Points on a hilly landscape, in no order, each with its height.
A climber steps from a point to the highest of its 2 nearest points, and stops where none of them is higher. Distance is the straight distance between rows; heights are no part of it.
(1670): [ -3 -10 -12   5 -10  17   7   0  11  17   3 -17  17  -8  -5 -10   5  -7
 -21   7 -14  19  -3 -17 -35 -17  14 -12]  h=33.2
(267): [ -5   5  14  27  17  14   8  15 -10 -14  -5  14   6   3  -5  -5  -2  24
 -11   7   2   6  -2 -18   4   2   5   2]  h=36.6
(49): [  7  23   2  23  12  -3 -24 -12 -11   6   6  31  -8  -9   9 -10 -11  36
  -5   9  15  -8  -5 -22  10  -7  -8  10]  h=21.1
(1189): [-12   7 -21   3   5  23  10 -23  -6   0   7  10 -11  -6  -1  -3  -8  -5
  44 -14   9  -8 -29  20  10  -3   4  -2]  h=43.4
(1675): [  1   3   0  -5   8  16  18   5   1 -26   0   6   7  12   1  -9  -7  -6
  14 -23  -2  -3  -6  20  10  -4   3  -7]  h=11.4
(585): [  1  19  11  -6 -18 -27 -21  -5 -18  16  -7   7  -1  -1 -31 -28   0   0
 -27  23  -3   6 -33 -10 -33  -3  -9 -29]  h=39.7
(631): [  9 -17  22  17  -8  -2  12 -20  -6 -24 -15  38   8   2  -6 -29 -10 -13
 -17  11  10 -12 -18  16 -32 -19 -13   0]  h=26.9
(171): [-21 -19 -18   1 -10 -22  -7   4  -8   6  15 -20  -9  10  -4   5  25 -29
 -10 -10  19  27 -15  23  20   9  -5  13]  h=39.6
(514): [-17 -16 -47  11  12   9   7  -6   3   2  12 -12  -6  14 -20 -15   7 -35
  14  11   1  33   2  20  -8   4  14 -10]  h=30.3
(978): [ 14 -15  27 -16 -11 -27  25  16   0 -18 -13   1  -7  11   1   3 -14 -32
 -49  12 -18  -8   5   0   1  10  -4  10]  h=14.5
(108): [ 13  13 -42  -5 -18 -30 -27   1 -16  35  21 -25 -30   6 -22   8   0   3
 -27  -1   7   3 -10  -1   5   2  -7  23]  h=37.0
(891): [ 25  15  14 -26  30 -16   6  20   6 -23   9 -20  -4  37  18   4  23  -4
  12 -27  15  -7  25  22   8  10  -6  12]  h=6.9
(365): [-27 -15  -1   0  40  27 -17  -1  -1   5  -3  25  27 -11  16  -3  19   8
  19  -4 -14  46   7   4  10   5   4  -6]  h=49.8
(1342): [ 19 -12   2 -12  -2  11   5  13  23 -31   0  -3  15  13  18   7  -6   0
 -11  -2 -13   1  43   3  -6 -11  11   3]  h=8.8
(696): [-14 -19 -18  -4 -18 -17 -27   9  -2  28  11 -26   6  -7   1  28  11  -5
 -12  20  -4  28   6  -9  11  17  -3  -7]  h=48.9
(383): [ 17  16  -8   6  11 -10 -33  -9 -15  -2   4  38  -2   8   0  -8 -27  21
  -9  -4  15  11 -15  -3  26  -9 -11  -2]  h=22.0
(1014): [ 15  31  25 -15  12  -9   8  16  -3 -28   6  -9   1  30  -3 -36  18   6
  -1 -24  13 -16  12  18 -20  12  -6   8]  h=25.7
(1750): [ 21   8 -17 -23 -20  -8  32  18  16   3   6 -21  -7  16 -16  -2 -11 -20
 -19 -35 -14   3 -14  10   5 -10  12   9]  h=31.2
(1166): [ 11  20  10  31  11   5  -1 -16  -1  -7  -1  24 -14  -1  -1 -19 -13  18
   4  14  14 -22 -11  -5 -12  -8  -7  19]  h=20.1
(73): [  1   7  23   5  -1 -17  -6  17 -11  17  -7 -18   6 -12  12  10  21  12
 -25 -15  13   8  -7 -25  23   4  -5  22]  h=42.7
(1116): [  0   1   6  -5   1  32  -2 -19  11  18  -5   7  21 -27  29 -20   8  15
  25 -27   0  -3 -13   3 -14 -27  -3   8]  h=19.7
(13): [  8   4   6   9  -7  10   7  -2  10  -8   2  -8   5   4   3 -21   7  -5
  -8 -15  13  -5  -4   1 -24 -23  -2  21]  h=18.7
(272): [-35 -18  -2   9  24  27  -5 -12 -12  16  -6  21  12 -27   9  -2  14   8
  45   5  -6  21  -7  -2  -6   9  -2 -15]  h=53.3
(1163): [  4  -4  16  11   9   3   8   9   2 -43   6  27   6  33  -4 -11 -23   2
  -6   7   1 -13  29  12   6  13   1  -2]  h=12.5
(726): [ -1 -15 -18  23  -6  -1   2  10   8 -16   3 -15 -15   9  -6  29  -5 -10
  -8  32  -4   0  26  -9  -2  11  15   1]  h=54.5
(924): [ -4 -14  47   5   1 -12  10  -9 -11 -23 -11  31   8   1  -1 -27  -4  -9
 -33  26  -7 -15  -7  -3 -26   6 -12  -5]  h=30.4
(485): [ 12  -8 -25  29  -3   4  -3 -19   2 -29  13  14 -18  16  -1   3 -21 -13
  -5  -4  27  -3 -16  17   9 -26  10  31]  h=47.4
(44): [-18   2  40  13  -8   0  -2 -10 -12 -13  -7  26  15 -14   8  -7  -2   9
  12   8  12 -20   4   3 -12   9 -11  -6]  h=27.1
(989): [  8   5  -2  11  -9  -9 -24  -8   8  14  10 -22   0 -12  18 -15  37  -6
 -18  -9  25  -7  20  -8 -30 -20  -2  31]  h=56.9
(1580): [ 17  -6 -28  18 -16  -5  -5 -32  16 -12   6  14 -19   1   9   5 -22 -17
   5   1  14 -22   5  14  -3 -31  -1  27]  h=49.0
(1365): [  1 -13  37  -7  -5  -3  -6  -1  -7 -17  -7  36  12  -1 -14 -12  -4   6
 -26  44 -18   3 -12 -13 -35  -6  -1 -32]  h=34.0
(1467): [ -9   4  18   0  28  36  19  -9  -7  -3   1  24  14 -11  10  -7  -7  32
  40 -40  -1 -11 -29   7  17  -6  -3  12]  h=58.0
(1277): [ 10 -15   2  21  14  28   0 -16  12   1  -9  35  24  -8  17   5 -20  32
  16   3  -9  -6   1  -9 -13 -23  -5   2]  h=54.2
(710): [ -8 -30 -21 -13 -13  -7 -20  -2   9  34  11 -31  18 -14  12  17  22 -17
 -11  16 -10  28  25  -4 -10   4   2  -5]  h=51.5
(243): [  6 -18   2 -29   1  16  -3   9  23  -2  -6  -6  21   0  20  17   5   3
  -6  -4 -25  16  33 -12  -8  -4  10 -18]  h=9.1
(198): [ -6 -22 -10 -14 -30 -36 -15  -2   5  10   8 -38  -8   0  15  19  34 -33
  13  -5  21   3  19  40   0   8 -17  14]  h=60.8
(1711): [ -7 -11 -10 -10   1 -20  -4  -2   7   7  15 -38 -17   3  13  17  31 -15
  24  -5  25  -7   9  28   9  10  -4  33]  h=76.1
(1539): [-18   3  17  19 -20 -10   2   5  -3  -2  -2 -37  -9  -9 -13  -4  34  -7
   3  12  17 -15   7   1 -18  19  -4   9]  h=47.8
(985): [ 22   9 -17  -1  17  15   2  22  13   9   5 -33  -3   2  10  15  13  21
 -15  -3 -11   3  32 -32   6  -6  18  17]  h=35.1
(513): [ -2 -30 -25 -16 -26  -4  -9 -12  -8  20   3 -10  22   4 -15  15 -12 -29
  -5  16 -17  30 -19   9  -5  -7   6 -36]  h=67.6
(895): [ 17 -19   1  12  11   6  18  16  18 -31   3  -6   7  23  20  17  -9  -6
  -5 -16   4  -4  31   9  25  -8  14  25]  h=8.4
(1612): [ 15   4 -15  -2   1 -36  -5  24   1  -3  13 -18 -30  30   3  20   1   0
 -28  -3  12   6  19   5  25   9   2  31]  h=5.6
(203): [-13  26 -17  17  16  28   6 -10   3 -16   9  -1 -26  -2 -11 -15  -2  16
  41   6   4 -23  11  -1 -15  11   9 -11]  h=29.2
(1622): [ 15   2 -16  -2 -31 -24 -24 -24  12   4  15  -6 -22  -1  17   3   5 -16
   0 -13  22 -21  14  21  -9 -23  -8  29]  h=50.6
(539): [-31 -16  40  -8 -31  -6   6   1  -6 -22 -12   3   7  -8 -12 -10  18 -25
  11   9   5 -13   2  16 -32  10  -5 -22]  h=27.2
(1226): [ -2 -12  -6 -12  -5   3  -9  -2  16  15  -3 -35   5 -18  19  24  30  -8
  13   7  -6   4  31  -7  -2   5   2   1]  h=54.3
(753): [  4  -2 -40  21   7   0 -22 -16  -8  -8   2  10 -17  13 -12  20 -25  10
  20  34   0   5   3  -4   8   9   6 -28]  h=50.0
(1681): [ 16  29  -3 -18  13  13 -11 -14  10   9   6  15   4 -12  19 -28   1  26
  14 -37   7 -11  -1   1  -4 -26   2  18]  h=19.3
(660): [  3   9  -5   2  -2   3 -11 -12  19   0  13 -31 -12  -8  18 -10  30  -8
  19  -7  16 -23  25   9 -27  -9  -1  15]  h=60.3
(1610): [-26  16   7 -16  17 -18 -30   0 -10  22   3   0  10 -14   2 -29  35  -6
  10 -17  15  39 -17  17   5  13 -14   2]  h=1.3
(884): [  9   0  -7 -10  -6 -27  -8  11 -13 -11   1  17  -3  22 -10  10 -24  -5
 -21 -11  12  15 -14  12  38  -4  -5 -10]  h=7.5
(512): [  2   3 -12  16 -22   3 -15 -27  11  29  -4   2  -3 -23   6  16  -8   8
   5   5   4 -17   0 -14  -9 -14  -9  10]  h=44.0
(89): [-16  -8 -12  12  -3   2   8  -9   3  -1   9 -36 -15   0   3  18  23 -16
  20  -5  17 -13  -4  10  11   8   5  28]  h=62.8
(144): [-18   7  32  11 -25 -33 -12 -19 -12 -14  -1  25 -14  -6   3  -6 -11 -15
   4  29  19 -40  10  14  -8  18 -23   1]  h=41.8
(461): [  3  14  11   4 -21 -34  -5 -10  -6  13 -10   5 -14 -12  -4  -7 -12  -7
 -26   8   6 -15 -13   0  -2  -6 -17  14]  h=41.3
(491): [  9 -27  -3  10  -5  11   2 -17  -4 -14  -4  34  20   7   6   3 -28  -5
   0 -11   4  12 -21  17  13 -26  -7  -4]  h=64.4
(1227): [ 17 -18   0  -6 -15   0   2 -12   3  -6  -7  30  22   5   4 -20 -19 -13
 -19 -21   4  15 -22  15  -5 -38  -5  -3]  h=66.9
(1629): [ -8  22 -40   6  24  24  14  -2  11  -9  14 -16 -30   8 -17 -16   1  -3
  33   4   3  -7   4   8 -12  13  20  -2]  h=29.8
(346): [-11  21  -2 -12   1 -19 -16   5 -13   8  12   4 -11   1  -6  -4  -4   6
   6 -21  19   6 -38  10  34   9  -8   9]  h=3.0
(382): [-20 -12  32 -11 -23  -1   8  -1   2 -20  -8   5   8  -5   2   8   3 -10
   9   6  -2 -13  17  11  -5  11  -3 -24]  h=29.9
(1366): [ -5   0  16 -15  35  24  -3  14   2   3  -8  -2  28 -14  19  -6  22   8
  14 -22 -12  31   5  -9  11   5   6   0]  h=47.2
(673): [  0   4  31 -17 -12 -11 -18  -8  -6   7 -13  24  14  -9 -13 -18  -2  12
 -20  24 -13  10 -20 -16 -29 -10  -7 -37]  h=36.5
(6): [ 16  -4 -29   1 -10   9  23   1   7   6   4 -19  -4  13  -8   8  -9 -24
 -10 -22  -8   2 -16   1   5 -18  11  17]  h=31.8
(1733): [ 17 -11 -21   5  -8  16  20   3   1  16   5 -19  19  10 -13  -4  -2 -19
 -32  -9 -11  23 -19 -12 -14 -22  12   4]  h=32.6
(1466): [ -5   3 -37   5 -19 -22 -36  -6  -7  32  20 -25 -12   0 -17  -1   6  -7
 -14  23   7  15  -5  -1 -18   3 -13   1]  h=35.5
(119): [ -9  -7 -18  40   8  31  14  -6  -3   2  -6  -2 -14  -5 -18  19 -12  12
  24  39  -9   0   2 -21 -12   7  15 -25]  h=59.0
(1144): [ 23 -13 -11  17  -9 -11   3 -20   8 -13  -8  16 -15   0  12  -2 -26 -17
 -29  21 -12 -22  12   1  -5 -20 -12  20]  h=47.5
(945): [ -2  14  14  -7 -25 -13  12 -17  -4   8 -20  13  -6 -12 -14   3 -24  -1
  14  12 -14 -25 -16  12   4   7 -12 -25]  h=47.6
(1684): [  9  -8  13  -3  -2 -18  10   6   7 -35  -2  21  -1  17   0  -4 -25 -16
 -22  18 -13 -19  21   6  -4   6   3  -3]  h=13.2
(323): [-12   8 -32   8  13  -2   8  16  -5  -7  12 -20 -17  19 -35 -22  15 -20
  -5   6   1  26 -11   9 -12  15  11 -10]  h=28.6
(61): [ -6 -16  -9  34  14  29  18   5 -11  -9  -7  12   9   9 -20 -18  -3   2
   7  -3   4  19 -28  -4 -18 -14   8  -6]  h=24.6
(559): [-15 -12  -3  -3  13  27  48  20  -1 -18  -6 -29   0  10 -29  -4  18 -15
  15 -12 -12   5   0   6   1  15  23 -12]  h=3.9
(755): [  1 -18 -20  11  -1  18   3 -14   4  -1  -2  19   2   1   5  22 -25   2
  16  -2  -3   4 -10   2  16 -17   4 -14]  h=62.5
(549): [  2  -5  -7  24   2  29  -7 -15  14 -11   4  11  -1  -7  19  -4  -1  14
  20   5   6  -9  18  -1 -21 -14   4   4]  h=55.5
(1723): [-25 -21  -8  -2  10  25  17   6  -2  12  -6  -6  22  -6  -9  -3  10 -18
  12 -13 -12  31 -18   3  -2  -6   7 -16]  h=23.1
(1591): [-15  14 -10 -19   4  20   7 -19  11  18   1   1  -3 -18   5  -4  -1  -3
  47 -18  -8 -14 -13  15   5   6   5 -11]  h=41.7
(189): [  2  23  19  -4 -25 -22  -4  -8 -10  22 -11   5   1 -16 -22 -24  -2  -2
 -21   1   5  -2 -38  -5 -17  -8 -12  -8]  h=37.7
(1089): [ -3  -8  18 -28 -14 -25  -9  25  -4   2  -6   0   5   6   3  28  -8   5
 -19   2  -9  13  13  -9  27  20  -3 -14]  h=7.6
(1133): [-16  16   8 -28   4 -17 -21   3 -10  14   2  14   3  -7   5 -20  11   0
  17 -28  11  17 -26  21  20  14 -15  -3]  h=2.2
(1769): [ -7  15   4 -23 -33 -12  -9 -12   8  17   1  -3  -4 -22   0   5  -8  -1
  21   2  -6 -19  -1   8   2   5 -11 -14]  h=45.1
(950): [  3 -27  14   4  -4  16  17   1  10  -6 -19  19  16  -5  -5  16 -16   5
  -6  30 -25   1  -1 -20 -25 -15   9 -24]  h=33.9
(1375): [ 12  15  28 -23  40  23   2  14   9  -3  -8 -14  29  -7  19 -16  33  15
  18 -22  -8  15  20  -5  -5  -4  -4  -3]  h=45.4
(1632): [ -2   5 -23  25  10  13   7 -17  -6 -18  15  11 -24  13 -14  -4 -21  -4
  20  -6  24 -12 -31  16  17 -16  10  14]  h=45.6
(1265): [  7  29 -25 -29   0  -4  -7   7   4  43  10 -26  -9 -13  -8  -1   3  15
   6  -4 -24  10  -1 -16   7  13   2 -14]  h=31.4
(1284): [-16 -10  15 -23  -9  26  17   4   3  13 -16   2  24 -18  -3  -2   3  -2
  17 -16 -24  12 -19  -4 -12  -7   4 -30]  h=22.3
(619): [ -8  15  -5 -14  22 -22 -11  19 -12  -4  17 -14 -18  14   6  -4  18   3
   5 -20  25   9 -10  17  25  19  -2  19]  h=4.2
(41): [-10  -8 -36  26  -5  14   1   3   6  -6  11 -32 -24   6 -14   6  12 -11
  12  25  -2   4  20  -5 -24  12  15  -3]  h=56.6
(1081): [ -6  19 -21 -12  17   4   4  12   9  28   8 -34 -11  -8  -2   9  19   7
  19   0  -8   2   9  -8  10  27   9   3]  h=32.7
(1781): [-10 -11 -41  30   3  32   3 -13   5   2   8 -14 -13  -1 -14   2  -2  -9
  19  34  -9   9  12 -10 -32   0  11 -24]  h=57.9
(1749): [  3 -15  18  19   5   1   0   1  -1  -4 -13  23   9  -2   8  10 -10  10
 -30  32  -5   5   7 -27  -5  -3   3  -5]  h=35.0
(1122): [ -2  15 -12  13  -6  -9 -12  -4   0 -15   9   2 -27   8 -16  -8 -10  -1
   5  16  14  -4   4  10 -14   9  -3 -12]  h=45.5
(1457): [ -5   3 -26  13 -29  -6 -14 -11  -2  32  13 -36  -3 -13 -14  -1  14 -12
 -12  26  -6   1  -3 -10 -30   1  -3   2]  h=34.4
(1660): [ 17  -1 -23  18   6 -12 -21  -3   0 -22   5  22 -13  20   0  24 -32   8
  -7  36   0  -2  27  -6  20   3   5  -7]  h=51.4
(703): [ -8  32   2  -7  22  11  -2   5   3 -19   6  -4 -15   5 -10 -34  18   9
  29  -2   4  -8  14  10 -28  20   3 -15]  h=28.4
(263): [ 14  -8 -17  35 -14  10   3 -25   3  20  -5   1  -9  -3  -2  10 -14 -13
  -6  12   2  -8 -22 -13 -18 -30   1  19]  h=45.2
(458): [ -4   9  -7  -5  20  13   1  21   9  23   0 -39   1 -13  12  21  22  25
   6  11  -9   9  23 -31  13  23  11   1]  h=34.1
(1403): [-23 -12 -29   9   1  -4   1 -11  -6  23  18 -23   1  -4  -5  -8  23 -32
   4 -11  11  25 -33  15   7  -3   3  15]  h=34.9
(406): [ 11  -3  14   5  21  20  20   8   0 -37   4  26  22  33  -2 -12 -23  10
  -3 -24  -6  -6   5  12  20  -1  -1   3]  h=11.9
(38): [ 11  29   1 -12  19   5 -13  -2   8   8   7   3   0 -14  25  -7   6  29
  11 -17   3  -9  11 -13   9  -4   1   8]  h=18.9
(1571): [ 17  34  -2 -22  11 -12  -7   8   9  -7   7 -16 -19  14   6 -27  16  11
   2 -24  15 -17  16  14 -15  -1   0  13]  h=24.3
(1155): [ -6 -15  13 -36   7  13 -15  13   4  -5   1  22  29  -3   5  -4   1   3
 -11  -6 -21  35  -9  -1  -2  -5   1 -35]  h=10.1
(17): [ 26   6  16  14  15 -11  10 -10 -11  10 -14  20 -11 -17  24  -9 -12  15
 -40   6  -3 -27  -8 -28  10  -7 -13  35]  h=39.9
(278): [ 30  19 -16  -2  10   5  -2  11  14  -3   4  -7 -14   7   5   6  -5  18
 -25  -4  -7 -10  34 -20   3 -13  16  16]  h=35.7
(1485): [ 14   1   9   8  17  20  -1  -7  -3   5 -15  39  17  -6  -3  -4 -29  38
  13  -2 -13   1 -23  -9  -3 -10  -9 -21]  h=53.1
(560): [-20  -1   5  17   3   5   0  14 -18 -10  -5  -2   1   0 -21  -1  10   8
  -6  16   4  12 -12 -11  -6  13   2 -20]  h=38.6
(1503): [ -8  15  27   2  19  34  23   9 -13   7  -8  15  18 -11   1 -11   0  31
  18 -28  -7  -4 -23  -8  10   4   3  -1]  h=56.4
(752): [ 23  32 -25 -12   2 -13 -29  -6   2   7  13  20 -10   6  -2 -26 -14  20
 -12 -14   6   7  -3  -4   0 -17  -6   0]  h=22.7
(604): [ 11  -3  11   8 -17 -22  15 -22  -7   5 -22  12 -15 -18  12  -2 -18 -22
 -31  13  -6 -27 -17  -3   3  -9 -17  23]  h=44.6
(1386): [-16  30  45  -2   1  -8   0   1 -17  -6  -9  21   3  -4  -7 -13  -7  18
  10  -2   6 -24 -13  -2   4  21 -12  -8]  h=24.5
(394): [ -9  10  18  27   0  19  28  -2  -4  13 -14   3  -7 -21  -4  19 -12  20
  18  17  -8 -32  -9 -21  -1   7   2   2]  h=58.3
(1335): [-11 -12  26 -30 -18   7  31  25  17 -20 -12 -28  10   3 -11  26   6 -17
   7   7 -26 -17  27   1  -3  20  19 -22]  h=5.4
(1497): [-11   4   1   4  -1  -6  23  17   0   1   2 -49 -18   5 -15   6  28 -17
   7  -8  14 -15  -8   8  -1  15   6  22]  h=55.1
(766): [-21  27  11 -25  -8  -3  -7 -10   0   8  -3   2  -6 -19   7  -1   5  10
  43 -14   5 -22  -2  16  12  24 -13 -19]  h=42.5
(973): [  4  15  13  26   9  19  16  -8  -3 -14  -4  19   0   2  -4 -34  -3  18
   1 -14  13 -19 -17   1 -17 -18   1  19]  h=19.4
(94): [ 23 -25 -16  -5 -20  -7  -7 -18  -2  12  -7   9  18   7  -6   8 -24 -23
 -23  -3 -11  22 -22   6  -4 -31   4 -24]  h=70.0
(1128): [ 11  10   7  16 -19 -19  -6 -11   4  30   1 -37 -13 -17   3  -3  29  -6
 -28  -2  11 -22  -2 -16 -18 -15  -7  47]  h=53.2
(487): [-11 -17  25  -9   7  24   0   6   6 -24  -4  28  25   4  -6   5 -15  19
   3  20 -26   4  13 -12 -16   6   8 -33]  h=33.1
(85): [  8  -1 -34  15   2  -3 -12   5   6  -4  15 -10 -22  13   0  32 -15   7
  -4  22   0   9  26 -16  17   7  13   8]  h=52.9
(1243): [-15  -4  26 -28  -2 -16  13  22 -11  -7  -1  -2   9  10  -2  17   4  -2
   9 -18  -1   1   1  11  36  28  -5 -15]  h=6.2
(1588): [ 38  26 -14   9  14  -8   4   4   4   3  -5  11 -27   4  -3 -11 -11  17
 -46  11 -17 -23  24 -28  -4 -10   4  24]  h=36.7
(730): [  4   3   8  -2  13  24  23 -13   4  -2   6  25   7   1  18  14 -27  18
  31 -36   4 -26 -16  13  32 -10   7  22]  h=59.8
(1057): [ 43   1   0  11  22   0   7 -11  -7   6 -18  28 -10  -4   4 -22 -23  15
 -48  15 -15 -17  -8 -30  -1 -13  -8  17]  h=38.2
(1598): [  4  -6   5 -42  12   6 -20  23  12   2  -2   5  29   0  16   3   7  14
 -14  -3 -25  33  22 -13   0   1   8 -24]  h=9.5
(638): [ 24   6  23 -10  -3  -3  16 -20   1  -7 -24  37  -1  -3  -5 -10 -44   8
   8  19 -24 -35 -10   4  -3   3 -11 -25]  h=50.2
(892): [ 11   9 -22  -8  -9 -26 -20  16 -11  40  13 -31  -6   0  -6  11  15   5
 -41  -4  -7   4  -2 -20  16  -4  -1  22]  h=38.5
(39): [ -7  16 -10  -3 -10 -19 -28   4  -3  -3   8   0 -15   8 -20 -28   7   5
 -17  24   7  16  -1  -5 -32   5  -7 -23]  h=42.9
(500): [ -8  26  20 -15   2  -9   3  23  -3 -26   1  -7  -5  21 -10 -30  13   1
  12  -8   7 -13  13  17 -24  23  -2 -17]  h=27.0
(1008): [-12  -1 -45   9   9  18  10 -17   6  26  18 -21   0   0  -9 -15  14 -35
  18  -1 -10  21  -2  13 -10  -2  15   5]  h=31.9
(1250): [-27 -19 -13  -9  -5  -1 -12  -5 -10  -3  -6  12   9  -2  -2  16  -6  -6
  16  18  -5  27   0   1  11  12  -5 -40]  h=60.7
(135): [ 12   5 -23  32 -16  -7  -9 -19  -3  16  18 -15 -25  -3 -10   0  -5 -15
 -19   8  13 -16 -17  -6 -12 -24   0  47]  h=46.8
(1214): [-13   1  27 -17   4  -8  24  20  -7 -18  -5 -24  -1  13  -6  -2  14 -11
  18 -25   3  -8   3  20  18  25   2  -9]  h=5.0
(1690): [  6 -11  21  13   4   2  11  15   5  -9  -4  -8  15   1   8  -7  15  -4
 -21 -19  11   5   0  -4  -2 -21   5  24]  h=17.9
(1565): [ -4   5   1 -27   5   4   0  14  -2 -10  -6   4  15   3  -4 -10  -3  -3
   1 -18  -8  25  -4  10   8   6   3 -22]  h=10.8
(1441): [ -8  19  32  -4  12  15   1   0 -19  -1 -12  44  18  -4  -3  -8 -22  37
  18 -14  -9  -6 -20  -6  16   8 -13 -17]  h=54.1
(1434): [  1 -11   7 -11 -37 -35 -21  -9  10  -2   0 -15 -13  -5  15  13  11 -22
  -5   1  18 -18  28  21 -11   0 -16  16]  h=53.7
(582): [ -9 -24   9  -6  -7  21  -4 -13   7  13  -8  13  30 -27  30   4   8   2
  25 -22   1   5  -4   6  -8 -14  -6   1]  h=20.2
(639): [  5   4  28 -18   9 -13  -9  17  -3   9 -10 -16  19  -6  25  19  24  12
   0 -21   7  13   6 -13  32   8  -7   6]  h=45.9
(1156): [-29 -24  32  -7  -7  20  21  -2  -5  13 -19  -2  30 -26  11  13  23  -2
  26 -24  -4   7 -11   6   7   2  -4 -10]  h=21.3
(1029): [-11   0   1 -10  14  12  39  29 -15 -33  -1 -12  -4  22 -28  -4   3 -14
  20 -22  -9  -5   2  13  21  30  12 -18]  h=4.3
(238): [ 22  -6  12 -13  18   0  23  17   9 -32   8 -12   7  33  14  10   5 -14
  20 -24   9 -16  33  27  16   6   5  12]  h=7.8
(1131): [ 15  -9  29  15  13 -17  -4  -6 -12  -7  -6  25  -1 -10  29  -2 -14   3
 -36   8   6 -22  11 -13  21   4 -16  34]  h=42.8
(1065): [  0  -6   3 -27  14 -10  -8  16  10  12  -2 -28  14  -1  17  19  31  -2
   6  -5   2  23  23  -1  23  18   0  -2]  h=49.9
(1699): [ -2 -14  26 -25 -16 -11  26  26  10 -13  -9 -22   5  12 -15  23   2 -15
 -24  21 -27  -1  16  -7 -10  23  11 -15]  h=6.0
(1221): [ -6 -29  10 -24  -6  -4 -26   7  -5   1  -4  26  25   4   5  20 -13   6
 -22  16 -15  37  -6 -16  17   0   0 -37]  h=9.3
(530): [-22  -8  25  27  -6  -8   4  16 -12  -3  -7 -16   1  -6 -15   4  23  -4
 -19  19  15   1   2 -18 -10  13   3   3]  h=42.3
(317): [ 25  15  13   5   2   3  12  -7  -3   5 -19  31   4  -4  -7 -14 -32  19
  -6   4 -19 -16 -19 -10 -12 -13  -5  -8]  h=51.8
(329): [  0  -8   5   7 -31 -33 -16 -12   6 -18  -1  12 -15  -5  12   9  -9 -12
  -7  20  13 -22  26  14  -2   3 -11   9]  h=49.6
(569): [ -8   1  -9  27   9  25  18   0 -11  20 -14   5  -5 -10 -18  24 -12  25
  19  20 -11  -4 -17 -27   4  10   8 -15]  h=60.1
(1757): [  5  -2  30   0  -3 -19  19  24   2 -20 -11  -6   8  10  -4 -12   8 -14
 -42 -11   7   2  -4   0  -1  -3  -1  24]  h=16.5
(459): [-21 -12  46 -18 -12   5   9   4  -4 -25  -7  25  22  -2  -3  11 -13   5
  13  20 -14 -20  21   0  -7  21   3 -31]  h=31.7
(269): [ -9 -33 -19  -6 -14  -5  -6  -5  -8   1  -6  -5  10   2 -14  28 -15 -15
  -2  29 -17  25  -9  -3   9   8   4 -38]  h=64.2
(531): [ 13   3   4 -15   1 -30  14  25  -1 -16   2  -2  -9  30  -5  12 -14  -6
 -28 -15   6   4   7  12  32  10   4  14]  h=6.6
(523): [-32 -14 -20  13  18  11 -18  -5 -15   3   3  19   0  -8  -2  -1  -1   3
  26  12   5  25  -4   2   6  14  -4 -21]  h=56.7
(736): [ 18  47 -20 -31   9 -14 -13   3   4   7  12   4 -21  11  -5 -32  -1  19
   5 -28   2   0   2  11  -6   1  -4  -4]  h=23.4
(110): [-26 -22 -15  25  17  39  24   0 -17  17  -8   3  10  -9 -14  -4  17 -11
  25 -10  -2  25 -32   1  -9  -6   2  -3]  h=23.9
(1152): [ -5 -11  -2  18  -4  17   6 -10  11  -4   4 -19  -3  -9  18  10  15  -6
  23  -5  11 -16  15   2  -2  -9   9  20]  h=57.7
(1278): [ 23  -7   4  10   1 -11  -4  -6  13 -13  -3  22  -2   0  27  17 -29  -3
 -14   5   1 -18  22   1  25 -12  -1  30]  h=46.0
(1475): [  3 -17  11 -33 -17 -20   4  29   7   2  -5 -12   3  11 -10  36  -9  -5
 -31  22 -23  11  18 -16  11  20  11 -23]  h=6.7
(591): [  7 -13   5  21   4  17   6 -15 -10 -20 -12  25   9  14 -28 -26 -11  -1
  -1  11   1   9 -25  10 -32 -20  -2 -20]  h=25.4
(1666): [ -4 -14  16 -13 -11 -26 -22  16  -5  -8  -6  22  15   5   3  15 -15   5
 -25   4   1  23  -2  -7  19   2  -8 -14]  h=8.5
(1615): [-11   3 -27  21  -7  -9 -29 -22   1 -21  12  14 -22   7   2  11 -18   4
  28  27  22 -15  22  12   2  10  -7 -12]  h=48.1
(48): [ -4  15 -36  -1  20  30  19  -2  14  12  13 -26 -11   2  -7 -14  12 -17
  23 -10 -12   9  -8   6  -4   1  22   4]  h=30.8
(1018): [  0 -17  -2  -4   1  20  12 -13   3   4  -4  26  15  -7  20  23 -27   9
  31 -18  -4  -7  -6   5  35 -10   1  -5]  h=61.3
(1258): [  8   4   0  -3   4 -16 -23  17  -5  33   7 -36   9 -11  10  13  32  13
 -32 -15   6  18   8 -34  15   0  -1  25]  h=40.2
(1472): [  7  21   2  25 -19  -8   2 -13   2  15   6 -19 -26 -13  -7 -13  13  -5
 -11   8  13 -29  -1  -5 -30 -12  -4  37]  h=49.7
(501): [  9  12  11  11  -9  -9 -18 -10   3  32  -4  -4  -7 -29  23  18   8  24
 -12   2   0 -21  13 -29   5 -15  -7  27]  h=42.6
(844): [ 14  17   4 -30  32 -15   4  10  -1 -11  17 -13 -10  25  16  -3  23  -3
  16 -38  26   1   0  30  24   4  -3  23]  h=5.7
(147): [  3  24 -20  -4   4   2  -6   2  -1  19   5  -2 -16  -5 -10   6 -15  21
   3   5  -9   1 -12 -18  16   4   3  -9]  h=30.6
(645): [-14 -24 -20  -2 -18 -25 -15  10 -11  22  11 -32   1  -3   3  34  17 -17
 -14   1   9  22  -6  16  33  15 -11  14]  h=44.9

For each start below, name the point where the climber stops.
(1503) -> (94)
(1122) -> (569)
(512) -> (660)
(559) -> (1008)
(1675) -> (1008)
(1457) -> (1226)
(1681) -> (585)
(539) -> (1711)
(1366) -> (94)
(49) -> (1008)
(44) -> (1711)
(1335) -> (1711)
(1133) -> (1008)
